Points, in no order, along strands that fork, close into loops and pass close to each other.
In the rows, zero is written as 128.
Two points are linked if the straight distance between their rows is under 111. Some points are linked to none.
Suv: [141  93 188 151 141 121  91 126 118 141  71  78 181  92 114 101 185  94
 139  77 113 143 102  95 158]
nupa: [129 153 114 128 156 179  94 150 149  71 170 112  92 149 161  93  96 184
 138 122 162  82 149 124 107]
luz: [133 112 162 174 121 101 108 141 161 134 136 129 181 142 148  77  71 142
 142 124 119 160 159  98 106]
rotal: [112 101 214 182  97 139  79 146 121 146  61 130 124  84  95 109 157 122
 121 104 138 157 198  90 150]
Dorer: [105 128  78 106 127  83 119  64 138 124 146 132 113 130 147 165 141 178
 171 153 122 167 123 157  94]
rafov: [101 106 215 180 107 109  85 127 101 136  82 116 140 121 151  90 151 138
 119 137 139 155 182 103 146]
lukif: [115  91 151 148 119  83 142 152 121 125 102 141 165 163 139 121  70 126
 133 164 122 150 107 143 128]
Mefot: [153  98 198 142 171 119  93 125 153 138  96  50 172 108 129  67 156  97
 138  67 137 122 109 105 125]
Tatuv: [172 124 175 180 117 131 143 197 119 129 121 148 183 137  87  79  81 125
 127 106  86 129 134  81 136]
pogid: [ 64 146  72 117 103 114 133 112 108 149 144 126  86 172 169 172 132 132
  84 175 140 104 158 163 144]
tid: [122 129 170 178  93 108 130 173  97 145 100 116 176 140 169  92 154 120
  99 126  94 170 142  95 108]
fumi: [101 133  89  46 144 155 123 101 113 129 135 124  44  99 133 193 143 123
  82 110 156  65 121 143 134]
roriz: [112 126 182 110 145 158  88 116 142 116 107  93  75 142 170 109 177 138
 126 126 171 105 148 147 114]
dulo: [182 126 142 127 166 137 148 136 143 133 131 107 193  99  98 106 147 105
 155  89 108 130  65 111 135]
Pekeg: [129  88 193 126 113 135 163 163 111 148  74 130 171 107 101 128  97  71
 146 114 121 148  91 125 113]
Noto: [ 53 127  65  92 125 100 123  71 114 127 128 144  57 137 155 197 110 139
  96 146 148  93 149 163 135]
kase: [110  98 142 112 149 138 151 135 116 107 103 108 115 119 140 141 114 118
 129 146 157  87  58 165 112]
laliz: [124 157 149 166  89 141 140 159 108 142 129 159 112 125 130 138 158 114
  84 143 116 144 165 109 155]
tivol: [ 89 121 151 131  97 111 114  96 128 164 119 132 108 142 180 128 139 139
 112 153 157 158 202 131 106]
ralos: [104 119 115  93 129  58 144 107 151 148 121 131 182 159 144 160 109 114
 149 145 114 195  83 149  96]
zed: [152 146  86 138  77 136 176 155 137 149 169 203 139 157  66 136  55 106
  99 150  69 146 172 125 133]
gez: [156 125 182 117 154 162 107 122 143 131  85  97 123 112 102 119 228 111
 135 111 138 124 115  98 173]
vatar: [110 162  76 118 148 148  77  93  96  78 159  95  79 145 173 126 157 207
 141 148 138  95 126 147 125]
Peka: [115 100  87 106 140 115 166 150 133 122 133 125 173 198 108 157  95 127
 120 179 114 103  53 162 111]
lun: [126 152  80 109 161 123 115  87 109 105 157  95 116 148 163 124 190 178
 144 141 128 124  98 131 112]
Gavo: [146 158 108 101 131 165 123  83 160 144 152 157  70  66  92 144 150 109
 146  86 144 119 167 129 151]
ruso: [166 175 102 170 119 164 120 147 154 119 191 150  87 146 134 119 157 157
 102 134 138 128 178 100 160]
sav: [ 99 126  35  49 132 151 158 119 129 105 163 122  86 100  93 199  89 124
 109 117 100  73  90 160 109]
buzap: [156 122 148 127 122 153 151 156 154 148 143 139 159 113 102  98  63  93
 159 114 107 132 125 131 103]
dogen: [140 111  85 109 134 121 187 153 130 129 128 169 197 198  77 149  87 116
 135 164  82 122  60 153 125]
Limad: [128 112 129  56 153 171 139 119 175  85 174  71 125  96 148 149 127 135
 154  95 128 100  94 138  40]
simug: [144 130 138 128 116 170 123  89 162 163 137 138 107  60  88 123 138  89
 159  84 144 145 197 127 138]
Zesu: [160 133 157 129 155 142 132 130 132 138  96  89 175 107 116 113 199  95
 148 102 124 142  86 110 143]
rudo: [113 107  87 140 152 101 144 162 108 129 126 103 175 242 140 125 102 145
 111 196  98 109  78 142 116]
Ked: [ 82 128  61  49 139 158 137 108 112  89 162 111  69 114 128 204 123 131
  98 107 128  58  99 161 123]
Vukit: [103 126  98  63 136 161 129 111 151 109 160 131  53  85 106 155  69 121
 130 100 147  89 138 149 108]
nelun: [155 178  79 134 144 131 121 105 133 131 169  99 152 142 163 123 206 154
 136 128 120 143 112 121 115]
Gazis: [124 167 151 110 157 160  72 131 147  98 135  65  87 159 171 103 208 150
 137 127 141 109 137 111 124]
fuv: [132 119 158 168 119 126 107 118 181 141 143 137 148 112 135  90  98 134
 160 101 148 165 188 111 116]
limuk: [131 132 173 154 141 121 111 151  75 125  76 109 141 140 142 112 178 122
 107 150 141 126  98 123 153]
Dode: [127 102 194 131 146 129  67  96 126 145  91 115  86 128 150  91 195 140
 137 134 154 134 166 130 145]
munu: [119 159  55 106 121 130 131  90 142 128 163 159  80 123 139 160 111 149
 115 120 151 114 171 136 132]
vetoz: [102 114 124  73 148 133 115  87 103 132 109 140  57 113 140 183 203 134
  92 128 168  85 119 163 144]
zubut: [122 161  77 136  95 134 158 136 146 151 170 167  98 138 128 151  84 111
  96 137 130 133 175 125 143]
rap: [159 165 166 138 119 184 128 179 149 123 139 140  63 124  80 103 145  75
  87 113 143 124 153  99 179]
gezud: [102 105 130 133 124  50 130 129 129 127  97 123 196 191 151 122  94 111
 139 142  98 192  88 136  97]
Lor: [155 150 118 193 117 145 125 202 102 104 152 138 136 182 127 110 135 156
  77 171 116 111 121  97 175]
Did: [ 90 121 123 122 126 128 102 128 115  86 122 128  67 149 156 131  86 160
 117 147 182  69 150 158 144]
piba: [161 138 118  97 113 142 168 132 121 157 143 159 103  80  64 126  63  61
 125 129 129 120 138 153 138]
tur: [152 141  90  92 128 154 180 142 124 149 159 168 104 130  81 148  88  80
 109 124 122  89 123 148 147]
vefem: [107  97 163 113 124 115 143 100 120 148  82 161 105  79 102 148  96  87
 138 117 164 135 125 155 138]
Fitab: [126 174 141 130 120 162 108 155 148 124 151  95 112 180 179 108 181 132
 106 148 149 116 168 116 123]
Fel: [139 112 151 152 123 142 123  89 169 142 129 141 137  70  89 111  93 115
 182  99 145 157 174 113 125]
zez: [115 140 122 138 103 118 146 116  88 142 102 167 100 123 134 169 145 116
  90 141 142 131 138 142 162]
Tivot: [147 147 188 129 132 173 111 141 143 117 107 119  95 112  96 105 186  96
 118 112 144 131 140  93 179]
duzom: [176 149 102 125 151 155 150 142 141 117 168 136 145 136 102 118 103 147
 153 126 122  98  97 128 131]
pepi: [ 95 117 117  86 149  96 128  79 151 133 145  75 142 120 187 141 176 140
 142 125 116 159  83 143  45]
gilef: [140 150 157 139 142 176  99 166 162 104 167  97  90 164 154  91 134 138
 120 129 169  94 168 105 131]
pav: [103  95 143 102 158  99 110  75 100 106 100  99  94  95 143 151 162 166
 135 164 148 123  82 162  95]
ges: [156 143 103 146 137 103 147 147 134 131 137 134 211 173 155 110 125 120
 120 122  73 159  90 118 114]
gasi: [128 107 151 124 179  91 102  98 104 106 111  92 135  92 131 117 173 156
 143 138 164 114  56 150 104]
Pom: [ 69 123  82  72 116 102 128  74 129 110 138 131  89 126 162 189 131 160
 138 144 132 126 130 173 101]
kisur: [132 144  64 114 131  92 138  84 143 122 148 162 139 130 128 160 117 159
 162 149 123 170 110 141 132]
rusiz: [121 118 192 126  77 149 159 196 112 165  69 109 164  96  95 118 140  66
 129  99  93 147 133  99 110]
zon: [126  98 149  87 156 151 149 139 149 100 143  97 123 101 122 135 105 124
 154 111 156  92  79 140  81]
Kizi: [135 102 155 165 164  74 104 104  99 122  99 100 177 106 141  90 152 143
 140 127 140 145  73 135 140]
vir: [114 111 129 141 146 100  99  87 105 117 110 121 106 135 152 122 134 169
 145 162 161 128 128 152 128]
Dedum: [ 77 146 118 136  82 115 132 122 118 155 142 127 103 192 192 159 142 137
  99 171 140 135 179 154 120]
vuzog: [109 167  67 104 125 170 106 147 125  85 165 112  48 149 156 144 115 149
  91 123 147  35 161 126 151]
luzi: [104  82 195 132 118 106 134 120 104 149  62 132 143  99 133 135 123 100
 139 129 151 148 114 146 122]
Sodir: [200 130  94 119 179 132 151 126 166 121 172 123 192 118 101 120 116 131
 167 101 102 120  71 113 110]
nemed: [137  98 151 162 101  84 131 173 150 132 116 156 180 161 126  92  49 122
 137 124  69 188 153  98  99]
Kel: [124 118 117 107 141  92 123  91 147 156 127  93 169 129 171 134 152 123
 154 127 120 164 102 140  91]
zin: [154 143 130 136 142 153 128 139 142 114 139 135 116 121 116 126 125 133
 142 114 155  93 125 126 149]
Gukuf: [128 127 102 167 122 118 142 179  94 119 138 143 155 204 129 129  99 147
  93 183 112 100 103 134 148]
keke: [167 164  84 135 157 117 134 139 129 140 162 119 204 158 163 101 171 137
 129 113  89 135  83 120 123]
mos: [139 119 179 179 111 148  97 138 130 150  84 146 123  57  56 104 138 119
 133  90 121 162 200  83 175]
boze: [157 111 140 166 105 103 159 194 115 137 117 157 203 131 101  92  83 136
 126 115  47 168 130  82 107]
kura: [175 118 165 159 116 146 147 178 134 143 127 124 177  99  68  76  81  94
 160 101  95 135 142 104 125]
dufu: [135 139 128 165  92 111 133 112 120 147 100 178 165  91 105 137 135 134
 147 113 112 188 166 104 161]
sida: [161 124 100 119 117 116 177 144 141 136 126 172 209 178 107 129 101 117
 141 133  66 162  91 125 118]
keri: [103 111 115  67 142 130 114  94 148  95 159  73 110  96 162 160 159 158
 148 116 121 124 105 152  49]
Begor: [118 137 115 115 135 125 118 101  88 140 110 149  70 128 132 164 172 126
  90 141 166 101 124 145 177]
Renam: [123 103 138 139 129 118 151 147 101 112  97 142 137 140 123 128  89 126
 130 161 158 106  89 155 144]
vemob: [135 142  54  58 133 152 174 129 121 140 153 144  89 115  94 188  95  92
  91 130 125  69  91 152 150]
Dalem: [159 168  96 161  81 164 149 161 147 148 199 183 107 129  86 124  82 112
  98 127 107 142 194 111 138]
zaz: [ 94 115 124 139 149 110  91 112  93  86 130 103  89 152 165 103  97 178
 136 165 174  93 124 147 120]
Kam: [128 131 151 170  81 117 128 141 103 142  87 181 122  62  74 129 130 123
 128 102 112 172 182 101 167]
tokuf: [171 180  91 187 119 147 130 162 126 112 177 150 130 161 132 118 147 156
 111 151 124 124 136 105 172]
Zur: [110 136  89 155 107  88 131 106 116 139 131 156 157 157 152 134 127 146
 140 156 121 183 138 129 129]
pugus: [137 139 113 162 104  92 144 121 130 146 125 174 183 129 129 129 121 129
 157 135  83 191 142 104 138]
zokab: [133 105 147 115 113 120 167 128 102 146  94 174 112  87  71 143  61  70
 121 120 137 135 122 138 152]
bol: [128 152  79 130 148 155  83 130 119  53 160 119  95 138 144 123 110 201
 147 130 144  65 127 129 140]
fava: [137  85 186 159 175  84 107 107 146 131 106  76 172 109 147  73 115 115
 141  96 130 134  84 124 118]
fupes: [116 122 186 148 108 130 102 120 118 152 104 120 114 136 167 117 180 131
 119 141 140 157 186 110 132]
Ponik: [125  96 181 157  71 118 138 201 112 153  79 109 178  96  99  88 113 110
 129  89  75 154 158  76  99]
nebu: [128 143  95  90 128 129 144  54 141 142 146 162  76  89 119 174 124 130
 137  99 146 125 155 146 129]

A fork is a point with three links, a tip a point with one. Leave the first point through the second and follow the links. Name the first fork or tip that comes.
vemob, sav => laliz
bol, nupa => fupes
Did, zaz => Zesu
lun, nelun => ruso
Mefot, fava => Did

A piece is all that can be reached along the links. How many separate loops has the piece of each point below (a circle has one, a figure eight two, a Y none), and how many tips (points with one link)?
gasi => loops 0, tips 3
vetoz => loops 0, tips 2
luz => loops 0, tips 2
lun => loops 1, tips 1
kase => loops 1, tips 0

How many points has the smallest loop of links through each point below? Write 0 if it is on no loop.
Noto => 15
gasi => 0
gezud => 10
keke => 0
